A landscape with many valleys, sampled at points; each row gives a point and its height.
A ball rolls from a point to whichever of its 2 nearest points has the largest drop for the distance, and stops where none of them is lower. Distance is the straight distance between rows; heights are no part of it.
Q355 height 59.3: [139  69 138 112  70 138 166 100 198 160 118 129  88 173  87 132 115 164
 103 115 184 118 135 138 124 115]
Q234 height 39.9: [125 121 147 116  95  95 115 125 105 140 149 109 143 158  76  93 121 104
 157 173 182 161 134  97 139 114]
Q992 height 14.3: [145 111 170 101 142 109  68 136 145  68 190 113 160 179 168 118 152 134
 142 128 126 158 161  96  53 152]
Q306 height 28.5: [157 157 161 167 186  82  61 121  90 132 168 130 115  91 140 137  91 124
  94  96  89 141 196 175 100 109]
Q303 height 36.4: [118 132 120 138 182 140 121 135 143 143  96 140 139  87 149 113 108  91
  93  81 100  95 147 185 156  87]
Q277 height 51.3: [127  83 129 130  96 167 169 181 145  90  83 130 157 159 121  60 118 102
 165 136 155 151  98 102 142 151]
Q543 height 23.0: [121 136  52 101 188 123 157  98 148 155 103 158 147 138 170  54  92  97
 136  93  97 103 112 104 140 134]
Q685 height 50.4: [ 58 102 120 141  67 183 144 115 105 109 101 131 146 141 145 193 118 113
 172 100 137 141  78 123 155 121]
Q409 height 16.9: [119  99 126 155 117  85  75  93 147 165 141 144  94  62 144 165 105  91
 127 151 107  78 122 146 157 100]
Q699 height 14.4: [132 150 121 166 181  79  56 118 125 130 156 132 113 116 145 137  95  75
 134 134  62 102 161  98 104 133]
Q29 height 17.4: [139 119 161 172 130  99  92  91  96 122 192  88 158  98 143 157 101 101
 142 113 127 181 156 147 104 108]
Q977 height 35.6: [144 169  97 147 114 132 179 149 130 126 111 153  95 183  90 118 159 177
 143 151  92 117 128  84 116 139]
Q420 height 15.4: [168 118 129 150 124  69  76  81 134 168 167 117 117  69 160 165 104 103
 135 150 122 102 125 121 102 119]
Q575 height 26.7: [142 141 177 130 138 157 119 166 111 116 124 129 144 103 114 147 165 167
  85 110 116 129 179 195 119 113]
Q498 height 48.2: [136 146 125 105 121  99 181 157  94 132 102 124 146 172  94  44  88  82
 155 165 160 166 142 108 155 124]
Q944 height 55.2: [115 131  86 104  97 165 159  77 107 133 137 128 143 127 171 148 154 136
 179  80 163 158  82 116  75 136]
Q682 height 29.7: [145 167 145 106 152  99 113 132 130 109 172 127 117 194 117  96 140 162
 135 134 107 163 172  74  61 164]
Q225 height 10.1: [161 154 125 171  89 137 104 115 129 119  96 139 151  51 187 175 111  65
 135 109 130 130 100 147 108 142]
Q514 height 18.8: [128 108 147 159 125 136  94 190 166  78  98 134 140 104 144 125 128 103
 154 119 109  92 112  99 129 140]
Q208 height 13.9: [164 134 105 153  65 145 150 132 143 161  78 179 113  83 149 178 129 114
 128 162 113  89  98 102 134 136]
Q345 height 13.5: [147 145 126 166 115 101  61  98 102 119 162 110 129  83 171 195 120 129
 136 138 111 123 106 130 105 160]
Q372 height 21.1: [133 124 175 141 143 123  65 146 127  83 164 112 142 131 145 146 153 131
 128 114 124 158 153 124  85 143]
Q635 height 31.0: [178 187 120 121 134 142 176 156 139 132 107 146  88 151  71 141 175 213
  92 167  84  97 133  94 106 126]
Q880 height 38.7: [ 95  81 131 148 163 122  94 127 141 119 123 122 142  78 125 121  86  71
 102 105 109 105 140 185 176  61]
Q724 height 31.3: [139 158 133 138 157 153 127 195 140  93  95 133 128 119 130 134 165 148
 108 132  91  83 139 123 117 144]
Q780 height 47.1: [109 113 121  97 135 177 152 121 110 124 104  92 142 111 148 164 168 154
  97  95 163 141 110 193 154 111]
Q727 height 15.7: [166 184  80 130 121 128 159 138 119 163  72 164 119  74 152 145 150 115
  92 147 106  81 101  98 141 143]
Q453 height 23.3: [147 198 129 163 132 121 122 149 103 121 119 157 119 111 113 148 106 100
 124 142 102 134 149  90 121 125]
Q434 height 61.4: [148  46 118  94  93 126 150  93 198 163 145 129  96 141 104 120 142 160
 113 168 176  82  78 117 141 163]
Q470 height 26.3: [155 185 140 176 105 116 125  88  87 148 154 146 127  97 132 142  94 109
 131 101 116 170 174 133  94 109]
Q469 height 56.4: [152 147 141 107  80 165 196 127 133 143 112 113 104 156  96 127 162 184
  80 142 166 146 131 155 148 114]
Q415 height 25.6: [182 161 168 157 152  85 104  86 102 151 179 137 131  89 138 126  93 140
  91  82 111 163 193 155  77 116]
Q218 height 24.3: [ 66  56 139 126  95 156 130 130 154 112 120 123 115 135 118 166  67 115
 129 117 149 119 112 174 174 106]
Q386 height 56.0: [124 149  52 115 133 147 176  87 135 141 115 137 126 117 173 141 154 133
 149  82 125 106  70 109  81 148]
Q94 height 12.0: [183 131 110 160  59 144 122 133 137 142  87 146 127  59 165 178 128  93
 143 130 136 111  94 116 110 144]
Q877 height 18.6: [133 166 147 176 142  92  87 129 114 130 142 154 130 109 109 127  81  65
 150 149  86 127 157  94 115 125]
Q523 height 22.3: [138 135 100 131 147 117 107 162 143 118 114 143 144  88 158 122 129  70
 142 149 101  84  99 103 136 138]
Q369 height 10.8: [153 114 109  78 165  92 121  80 156 158 169 134 126 112 126  72 133 128
 128  94 137 115 127 114 108 143]
Q881 height 41.4: [121 146 141  76 158 154 168 148 107 131 108  85 132 148 121 102 177 162
  60 135 139 151 137 176 196 124]
Q790 height 28.2: [140 143 178 137 165 132  83 181 140  77 134 121 137 149 130 100 128 140
 111 119 106 137 187 117  95 129]
Q177 height 62.1: [122  68 136 120  84 155 132 111 165 129 125 126 123 121 125 145 145 153
 116 153 155  98  95 107 152 149]
Q667 height 48.7: [ 84 134 123 129  98 174 147 125  95 122 103 112 135 131 128 170 123 131
 121 130 154 150 103 155 162 126]
Q882 height 58.2: [110 132 125 129 121 127 102 101 141 131 157 135  99 118 125 183 160 163
 134 142 121  90 107  92 104 134]
Q314 height 60.6: [154  62 135  92  97 113 147  76 196 164 153 132  97 153 118 106 155 175
 101 116 157 108 118 115 107 125]
Q559 height 24.2: [125 134  72 109 164 122 141 132 123 137 101 158 146 101 166 102 124  58
 127 123 113 111 108 104 140 140]
Q733 height 18.5: [ 99  86 111 141 129  94 114  83 131 178 132 130  99  82 150 164  90 112
  95 134 123 106 119 165 179  81]
Q620 height 52.1: [ 78  69  97 122  65 189 177  92 133 104 106 129 124 152 139 159  89 128
 183 104 176 146  66 125 137 140]
Q219 height 16.0: [ 98 135 130  94 177  86 138 105 137 161 136 131 118 148 107  47  95  88
 123  97 134 130 146 145 167 105]
Q927 height 44.7: [100 104 139 133 157 160 112 165 129  98 102 106 128 147 123 127 148 137
 109 105 130 108 137 180 167  99]
Q873 height 11.9: [158 168 123 154  88 117  99 112  94 128 136 127 153  75 174 203 141  99
 151 144 135 150 104 133 102 167]
Q17 height 11.2: [136 112 127 136 172  77  79 105 149 144 162 130 135  92 144  90 106  81
 139 124  99 110 140  96 106 126]
Q187 height 27.5: [ 72 163  88  97 185 142 161 134 107 135  98 122 101 184 111  86 120 128
 130 120 118 125 118 144 168 124]
Q81 height 28.7: [165 215 141 182 128 124 116 170  70 126  75 187 127 106 119 172  84 108
 113 174  98 131 174 118 122 133]
Q797 height 22.7: [140 133 174 103 159  93  83 152 153  88 191 128 125 203 136 117 174 173
 107 140 104 142 177  96  72 147]
Q875 height 37.8: [128 139 111  68 126  75 119 104  94 155 151 111 139 171  82  90 138 137
 165 195 153 140 117  81 117 139]
Q468 height 53.9: [ 98 102  66  96  82 173 181  92 105 114 117 113 158 158 144 133 118 127
 178 110 179 162  68 109 116 143]
Q607 height 22.1: [120  82 173 161  97 131  74 180 140  98 130 120 147 110 126 122 119  91
 157 160 131  97 105  97 145 132]
Q478 height 22.6: [155 144 158 137 146  95 116  97 140 153 196 137 133 116 120  93 116 150
 110  60 134 172 203 143  88 101]
Q749 height 21.7: [126 128 143 159 121 110 112 109 103 142 153 124 141  95 127 155 110 116
 133 112 140 150 146 156 133 104]
Q368 height 56.8: [110 155  50 136 131 119 141  61 133 143 141 150 100 132 171 171 151 143
 175 103 107 107 101  83  78 151]
Q957 height 49.0: [102 101 129 117 137 203 158 159 153  87  88 100 124 158 141 118 154 147
 125 124 141 124 120 151 155 130]
Q586 height 19.2: [132 176 106 138 146 181 178 165  97 128  67 135 131 123 116 136 142 147
  94 116 120 114 128 164 156 117]
Q362 height 35.5: [153 161 142 117 141  74  76 132  73 121 183 106 151 109 127 140 143 124
 127 217 131 154 113 107 118 171]
Q886 height 36.7: [118 157 118  82 130  61  86 130  70 140 159 103 153 150  95 117 146 114
 140 230 162 142 108  82 148 146]
Q476 height 54.6: [ 95  78 126 115  92 165 169 151 153  99  96 119 133 158 125  84  89 106
 141 120 169 131 111 131 151 146]
Q93 height 53.5: [154 155 119 151 108 134 178 171 115 121  96 144 163 138 102  62  96  90
 170 148 141 175 135  82 125 140]
Q708 height 9.5: [138 119 106  86 187  89  88  87 141 154 183 117 163  89 157  82 124  89
 136 107 131 113 120 100 107 144]
Q289 height 44.0: [119 147 146 142 105  75 143 152  87 140 118 137 138 167  64  72  78  78
 166 161 138 157 154 102 150 105]
Q30 height 40.4: [150 143  87 149 105 125 196 147 147 132 115 151 131 156 108 116 144 166
 169 137 103 147 123  75  90 159]
Q599 height 59.4: [ 97  84 144 124 156 104  64 134 180 108 147 124 102 112 136 152 163 140
 118 138 110  65 131 131 125 126]
Q140 height 43.9: [131 143 143  83 133 139 148 125  94 144 124 107 118 151 100 158 173 193
  68 132 141 157 144 203 169  99]
Q884 height 45.7: [111 123 127 106 135 144 134 120  94 124 137  86 124 122 130 194 188 196
  89 122 133 139 129 192 163 102]
Q446 height 47.3: [134  84 108 145  74 150 171 164 159 109 112 149 155 132 131  97 114 135
 177 148 123 127  92  89 131 158]
Q502 height 44.5: [170  94 104 146  80 134 153 160 170 116 124 156 142 137 113  96 149 161
 172 153 129 130  82  56  99 170]
Q364 height 23.1: [123 143 137 142 130 195 130 180 107 130  71 150 129  98 112 156 153 162
 103 126 115 103 147 191 146 114]
Q639 height 54.4: [152 141 138  99  99 205 214 145 123 114  80 106 141 151 142 132 183 159
  91 136 160 151 105 159 149 133]
Q161 height 19.3: [104 124  89 105 193 101 139 114 144 159 113 142 123 158 116  39  65  91
 150  93 103 115 128 117 163 112]
Q879 height 58.0: [150  90 156 121  41 167 174 102 167 161 104 127  95 132  77 148 142 179
  89 127 168 114 113 159 134 118]
Q717 height 41.3: [ 81  87 135 111 165 120 116 145 127 101 132 109 138 118 139 111 105 110
 111 110 141 124 130 188 183  93]
Q792 height 30.2: [136 135 147 129 170 140 121 149 108 128 112 133 148 105 122 124 135 153
 102  68 136 139 187 216 142  81]
Q650 height 13.0: [143 103 124  99 158  80 133  74 154 170 167 133 120 145 108  47 100 135
 119  83 152 140 153 127 123 113]
Q513 height 52.2: [141 113 121 104 125 221 196 166 159 105  73 112 137 150 157 114 166 154
 109 110 142 149  91 136 150 152]
Q811 height 33.9: [136 136 141 148 164 124 115 157 138 126 113 142 141  94 111  85  97 105
 109  66 110 125 189 172 133  89]
Q983 height 64.8: [ 78  57 116 106 104 159 130 150 173  97 113 109 110 206 126 133 142 154
 172 146 137 105  91 103 140 147]
Q750 height 24.7: [ 91  65 142 149  79 126  97 142 141 119 132 117 133 111 127 145 102  88
 134 156 146 118  89 137 179 124]
Q292 height 20.5: [ 82  87 113 112 114 131 132  91 145 164 122 137 105 127 122 162  78 113
 108 139 169  98 105 155 173 111]
Q830 height 10.3: [ 95 157 139 150 101 120 102  72  60 137 191 108 154 128 130 187 129 126
 176 127 147 179 124 133  96 122]
Q516 height 31.8: [155 163 173 155 152 100  72 134  82 125 153 141 112 107 126 153 119 154
  86 151 101 133 168 152 104 132]
Q686 height 55.0: [ 90  57 111 114  98 174 173 114 181 100 118 123 126 174 131 132  70 119
 165  91 157 147  86 137 138 146]
Q222 height 33.6: [131 140 175 138 175 122  77 200 118  72 127 125 132 107 132 122 138 142
  96 135  90 108 156 133 130 142]
Q533 height 37.9: [122 150 149  79 151 176 197 169 129 136  72  89 103 195 106  87 182 160
  72 163 124 157 137 174 182 122]
Q786 height 28.3: [171 192 130 147 141 155 145 174 117 122  96 162 109 120 110 142 149 169
 105 149  85  94 134 107 100 144]
Q785 height 16.7: [162 128 133 153 127  70  79  74 125 155 165 117 153  57 161 149  93  45
 149 138 110 130 127 110  89 152]
Q695 height 34.1: [149 169 153 134 137  98 106 142  78 125 168 127 128 108 129 152 142 150
 110 165 122 138 129 119 100 158]
Q115 height 18.1: [122 131 156 115 144  94 113 101 153 136 164 126 109 162 103  83 124 144
 138  68 133 165 193 138 106 101]
Q483 height 57.6: [108 158  83 146 114 115 130  73 122 153 155 162  87 138 120 188 156 165
 158 133 109 102 113  87  95 128]
Q505 height 62.9: [118  77 146 109  88 148 129 129 162 110 129 114 137 153 132 148 184 158
 159 143 143 122  97  97 120 131]
Q86 height 58.7: [ 67  97 123 122 149 123  97 102 162 117 159 120  83 133 114 169 178 168
 135 130 107  58 114 118 122 105]
Q121 height 33.1: [ 92 177 121  90 172 165 185 154 127 142  71  88  90 211 103  72 158 150
 104 124 135 147 127 168 189 129]
Q540 height 36.6: [142 142 178 156 163 115 111 187 156  81 139 134 136 162 111  82 102 123
 154 104  98 163 198  93  91 118]
Q746 height 13.1: [126 124 152 158 114  83 105  82  49 130 209  91 160 111 152 173 108  95
 179 122 152 202 133 135  99 119]
Q916 height 23.4: [120 171 104 106 156 144 180 143 102 142  89 131 131 152 117  91 143 136
  95 148 120 112 121 126 181 133]

Call two points neighbours if one is among the 2 nearest of the other. Go from one point of each pair to the other, from neighbour to neighbour, staying as low as possible. Name the highest point that can't be avoided.
Q225 / Q708: Q785
Q790 / Q620: Q686
Q225 / Q830: Q470
Q992 / Q786: Q222

For each start below, name every point that the ball comes to, in order.
Q476: Q277, Q446, Q502, Q30, Q977, Q635, Q786
Q882: Q483, Q368, Q386, Q944, Q468, Q620
Q780: Q884, Q140, Q881, Q533, Q121, Q187, Q916, Q586
Q875: Q886, Q362, Q695, Q516, Q306, Q415, Q478, Q115, Q650, Q369, Q708
